Points on a hilly landscape, in no order, each with its height.
From any point a ball rolls to the lowest of the 5 points nearest to it. It stops when none of these is lower. Distance is the straight distance between rows; heights are no part of it.
tana: [162 161 130 147 131 132 117 152 140 122 104 119 113 147 129 125 106 140
 117 114  98 100 168]  (h 338)
sakil: [183 121 111 125  98 185 108 151 145 113  50  83  96 183 165 143 127 147
 133  98 130  95 172]  (h 503)
tufe: [196 177 118 145 108 169 119 143 147 115 103 161  74 152 108 120  95 165
 131 124  48  94 154]  (h 686)
kap: [150 113 127 105 119 126 108 128 131 111  82  68 145 168 175 141  98 141
 102 132 166 114 157]  (h 520)
gegeg: [197 192 127 137 115 167 117 125 135 113 123 173  75 142 114 120  99 174
 140 141  46  99 146]  (h 323)
mimev: [ 66  49 128 115 149  76 142 110 102 102 163 109 165 115  91 147 176  86
 105 144 192 175  64]  (h 408)
des: [169 135 115 126 120 147 116 143 141 113  65  85 125 172 157 136 110 142
 115 110 132 102 174]  (h 499)
Ruru: [ 57  64 140 106 149  82 120 133 128 131 145 105 161 116 115 127 131  89
 117 149 191 143  81]  (h 445)
Tuvas: [ 37  61 138  87  98 104 113 141 115 160 156  79 173 120 168 143  86  84
  58 157 224 151  91]  (h 443)
dizuk: [176 178 142 138 127 151 121 136 134 120 143 164 100 132 117 119 109 151
 136 132  72 112 147]  (h 136)
Los: [ 95 123 111 154 123 124 188  92  98 149 163 159 138  79  84 145 187 112
 132 107 119 176 101]  (h 211)
Fil: [178 170 133 147 127 145 122 146 139 116 124 148  93 138 122 122 101 146
 126 121  70  97 160]  (h 383)
bofi: [185 183 138 137 122 162 120 129 131 120 142 176  96 130 116 119 105 164
 143 133  67 114 144]  (h 127)
fenov: [152 136 120 128 129 123 109 142 144 120  84  86 138 158 158 131 108 135
 112 121 134 104 169]  (h 501)
vivur: [146 165 151 137 130 148 141 121 123 141 166 173 111 113 122 113 137 139
 159 129  87 134 132]  (h 101)
nedi: [128 149 149 144 133 142 142 127 117 141 176 163 122 105 123 115 152 121
 155 121 106 142 128]  (h 109)
sir: [193 130 110 130  89 214 101 160 153 123  37 101  66 181 168 139 134 151
 159  87 106  82 167]  (h 512)
zeli: [125 143 150 140 153 110 125 152 134 130 140 127 136 127 130 112 124 122
 132 127 129 111 145]  (h 150)
biru: [ 79  79 138 134 150  94 147 122 111 119 168 124 149 107 101 138 191  95
 138 134 165 159  83]  (h 297)
nake: [101 132 119 152 120 140 179  92  99 154 163 169 127  81  91 132 173 120
 144 113 105 169 102]  (h 166)
muf: [209 204 113 123 105 182 112 110 143 106 109 183  71 138  97 121 105 189
 157 147  42  94 138]  (h 122)
nebig: [131 169 123 131 111 160 158  84 120 162 159 193 116  87 104 111 143 147
 168 126  78 150 117]  (h 100)
sozaz: [ 58  46 141 113 151  74 130 125 114 114 155 108 164 117  97 138 158  87
 107 148 194 161  65]  (h 427)
boki: [112 148 121 143 117 148 172  98 113 158 171 181 125  80  97 126 160 131
 160 115  98 163 110]  (h 124)
losez: [118 132 147 131 156  97 122 154 135 131 131 119 146 131 134 115 122 113
 130 126 143 117 138]  (h 203)
fom: [199 215 113 122 108 176 116  89 133 120 131 199  96 126 107 112 114 194
 168 150  54 114 131]  (h 290)
Noke: [ 91 105 153 130 161  96 128 140 126 127 156 126 148 118 117 121 155 100
 149 130 152 136 105]  (h 350)
leg: [165 154 121 147 124 137 118 155 144 120  92 118 110 154 132 127 107 139
 112 112  95  96 172]  (h 426)
derab: [109 123 144 143 139 131 152 127 111 137 173 151 130 103 116 126 169 113
 153 121 123 151 116]  (h 135)
Fisus: [157 164 147 142 138 134 124 144 131 127 153 151 114 124 126 114 120 134
 138 126  90 118 143]  (h 125)
metug: [144 145 139 140 146 111 115 151 136 128 115 112 128 145 141 119 107 131
 119 119 117 104 158]  (h 170)
Led: [180 160 107 153 109 167 121 153 153 118  76 124  81 158 129 130 104 154
 124 105  73  86 172]  (h 675)
Sopum: [102 115 135 114 147  89 112 139 139 135 119  96 157 139 155 118 102 116
 112 137 167 116 134]  (h 441)
maben: [ 42  56 131  94 122  92 113 133 127 147 148  87 164 121 145 132  91  87
  83 158 216 147  85]  (h 440)
bav: [161 122 122 117 118 131 110 134 138 111  72  72 135 165 164 132 105 140
 110 121 151 110 159]  (h 502)
Miti: [ 47  64 138  98 133  86 118 138 131 142 141  94 160 117 137 128  94  90
  95 160 204 142  88]  (h 439)
saf: [163 200 112 119 110 166 138  78 127 151 153 207 111 102 114 103 128 173
 177 138  63 135 129]  (h 163)
nugar: [ 73  58 134 124 153  76 146 110 102 108 164 117 170 111  95 148 189  89
 119 139 181 174  71]  (h 384)
tud: [ 64  81 136 105 150  81 114 138 136 135 134 101 163 124 137 118 108  96
 111 150 185 134 106]  (h 424)
Gobud: [ 61  82 136  94 135  84 112 131 134 142 131  93 163 122 145 127  92  97
 100 152 197 138 102]  (h 437)
sura: [ 73  87 147 120 158  85 124 140 133 127 144 112 155 114 124 123 148  91
 133 143 172 141  94]  (h 410)
laseb: [ 62  74 136  84 109 105 109 134 123 149 141  77 168 127 176 137  79 104
  72 158 211 142 102]  (h 447)
rozut: [ 83  94  97 152 139  79 198  90  81 126 162 133 164  83  83 159 212 103
  91 113 145 180  91]  (h 365)
bas: [178 131 113 129 110 158 113 140 139 112  60  83 115 176 158 136 118 145
 120 103 125  97 172]  (h 500)
Zovot: [175 164 131 151 126 141 122 155 142 116 108 129  98 150 127 124 101 138
 119 112  81  98 168]  (h 548)
zegev: [181 134 113 135 106 171 116 151 147 111  54  89  97 167 154 141 118 148
 124  96 112  96 175]  (h 504)
rupab: [ 83  81  92 149 150  59 188  84  83 120 165 130 174  84  84 164 208 107
  81 118 155 193  85]  (h 371)
nasik: [101 111 144 145 138 119 159 118 110 136 172 142 133 100 109 133 178 106
 152 119 132 155 106]  (h 156)
kivak: [ 96 105 144 143 145 110 153 122 113 130 164 137 139 102 109 133 186 105
 148 121 145 152  98]  (h 183)
Siket: [169 194 131 127 112 166 129 102 121 135 154 191 101 109 118 111 121 160
 160 136  66 129 134]  (h 92)
Bulu: [164 176 145 134 120 158 127 120 126 135 160 180 106 117 121 112 121 148
 154 134  77 126 137]  (h 99)
ropa: [ 81  64 111 140 146  72 166  95  87 108 168 120 169  97  94 158 206  99
 102 127 175 189  79]  (h 325)
guzus: [ 86 100 142 118 155  81 115 141 134 133 138 106 161 122 139 114 116  98
 122 141 172 125 115]  (h 370)
tek: [118 109 130 100 128 108 105 126 139 127 101  74 159 145 174 135  88 130
  99 140 177 127 143]  (h 754)
kazuz: [128 155 132 141 120 151 154 103 117 150 172 178 120  97 115 120 153 132
 158 122  95 148 118]  (h 105)
sol: [167 214 102 119 107 176 128  73 130 152 138 212 112 104 106 103 123 181
 185 142  64 124 128]  (h 549)
dip: [ 88  93 147 131 155  98 137 128 115 123 162 125 149 112 111 132 169  97
 143 129 157 152  94]  (h 271)
Bokik: [ 54  57 141 116 152  81 132 127 121 119 152 114 162 117 109 130 146  83
 117 148 190 154  73]  (h 446)
Miz: [ 61  79 128  91 124  94 105 131 131 144 136  84 165 124 160 132  84 105
  90 150 204 140 108]  (h 444)
tesa: [ 91 100 125 149 134 114 176 108 103 135 169 147 140  86 100 144 199 107
 139 117 138 172  93]  (h 199)
zutuv: [141 156 151 141 145 117 122 149 132 126 146 138 131 131 129 119 122 124
 131 128 105 115 144]  (h 78)
pef: [147 181 128 126 113 164 139  94 118 152 167 194 113  99 119 106 129 157
 169 136  78 141 132]  (h 98)
Buzav: [ 96 105 127 100 134  97 112 130 136 135 114  89 163 137 166 124  89 118
 100 146 179 127 134]  (h 91)
ged: [ 67  64 133 121 157  79 137 121 110 112 158 109 162 114  97 140 174  90
 122 145 185 162  72]  (h 423)
ripos: [165 172 144 143 130 147 123 136 131 125 147 164 102 125 120 113 112 143
 137 127  77 119 145]  (h 114)
Daz: [198 182 110 148 105 177 116 144 149 118  92 155  65 150 109 125  91 171
 132 120  51  86 155]  (h 765)
Riro: [ 77  81 135  85 120 103 104 130 127 144 131  78 170 132 179 137  75 121
  83 158 205 142 115]  (h 473)
giba: [123 133 155 136 152 112 128 146 131 131 156 137 139 120 127 119 144 111
 146 127 124 122 130]  (h 174)
Saru: [112 133 134 149 129 139 165 114 109 146 173 163 126  95 117 128 174 118
 160 115 112 153 113]  (h 123)
sifez: [189 145  98 142  86 215 107 160 158 123  46 121  53 165 150 134 114 157
 158  89  83  84 171]  (h 524)
Meko: [189 226 100 117 111 177 125  67 132 146 123 212 111 114 111 102 119 189
 185 146  61 113 130]  (h 658)
Rema: [184 149 108 143 101 171 118 153 151 116  61 112  84 166 141 137 113 147
 126  96  93  92 176]  (h 539)
tur: [183 202 121 123 110 177 122  92 129 132 146 202 102 113 115 110 119 180
 166 143  63 122 132]  (h 159)
laz: [167 146 114 142 123 141 120 149 145 121  80  97 114 159 146 133 101 140
 116 103 118 101 170]  (h 494)
vir: [176 148 111 145 113 156 117 146 148 119  72 107 100 164 140 132 108 147
 124 100  98  99 172]  (h 523)
koze: [102 100 131  85 120 105 102 125 130 133 113  77 165 142 177 135  84 125
  90 149 195 132 130]  (h 763)
gik: [181 165 122 149 119 156 118 151 142 113  98 137  87 152 117 123  99 150
 120 114  72  94 168]  (h 716)
debi: [ 77  80 143 128 157  92 140 131 114 119 160 121 150 112 105 130 176  92
 136 131 166 157  86]  (h 351)
vomo: [ 83  86 114 147 143  91 177  98  91 118 164 129 155  92  94 156 212 101
 117 121 154 177  87]  (h 245)
midu: [191 136 101 137  88 220 103 160 155 127  40 117  57 175 161 134 124 155
 164  86  94  85 173]  (h 518)
ked: [132 103 125  91 122 117 104 126 133 125  93  71 153 154 177 139  89 138
  97 140 179 123 140]  (h 759)
Lesag: [ 97 116 148 125 158  90 119 147 136 131 136 114 149 125 131 120 128 107
 131 137 155 125 126]  (h 280)
Tiru: [190 153  98 146  94 192 114 155 156 122  53 129  60 165 136 134 108 158
 140  93  70  84 173]  (h 552)
ganun: [126 131 127 118 140 105 109 136 138 128  99  89 151 141 156 121  99 124
 104 131 156 109 149]  (h 517)
viv: [ 45  44 135 104 143  76 121 130 114 119 149 102 170 121 103 140 133  76
  97 159 202 159  62]  (h 429)
tevip: [157 160 143 146 141 121 123 150 133 123 131 129 119 137 134 119 107 132
 127 121 103 106 161]  (h 191)
Poda: [140 117 121 113 126 118 107 130 138 119  89  75 146 154 169 131  98 134
 103 130 158 111 155]  (h 514)

Two balls start at each pair of points below. Name the first point that both come to, or write none.
sifez and fenov: laz
midu and bav: des
zegev and gik: none

Where does a ball stop that starts at each point below?
sozaz: Siket
Tiru: zutuv
rupab: Siket
viv: Siket
Ruru: Siket
Rema: zutuv
bas: zutuv
vir: zutuv
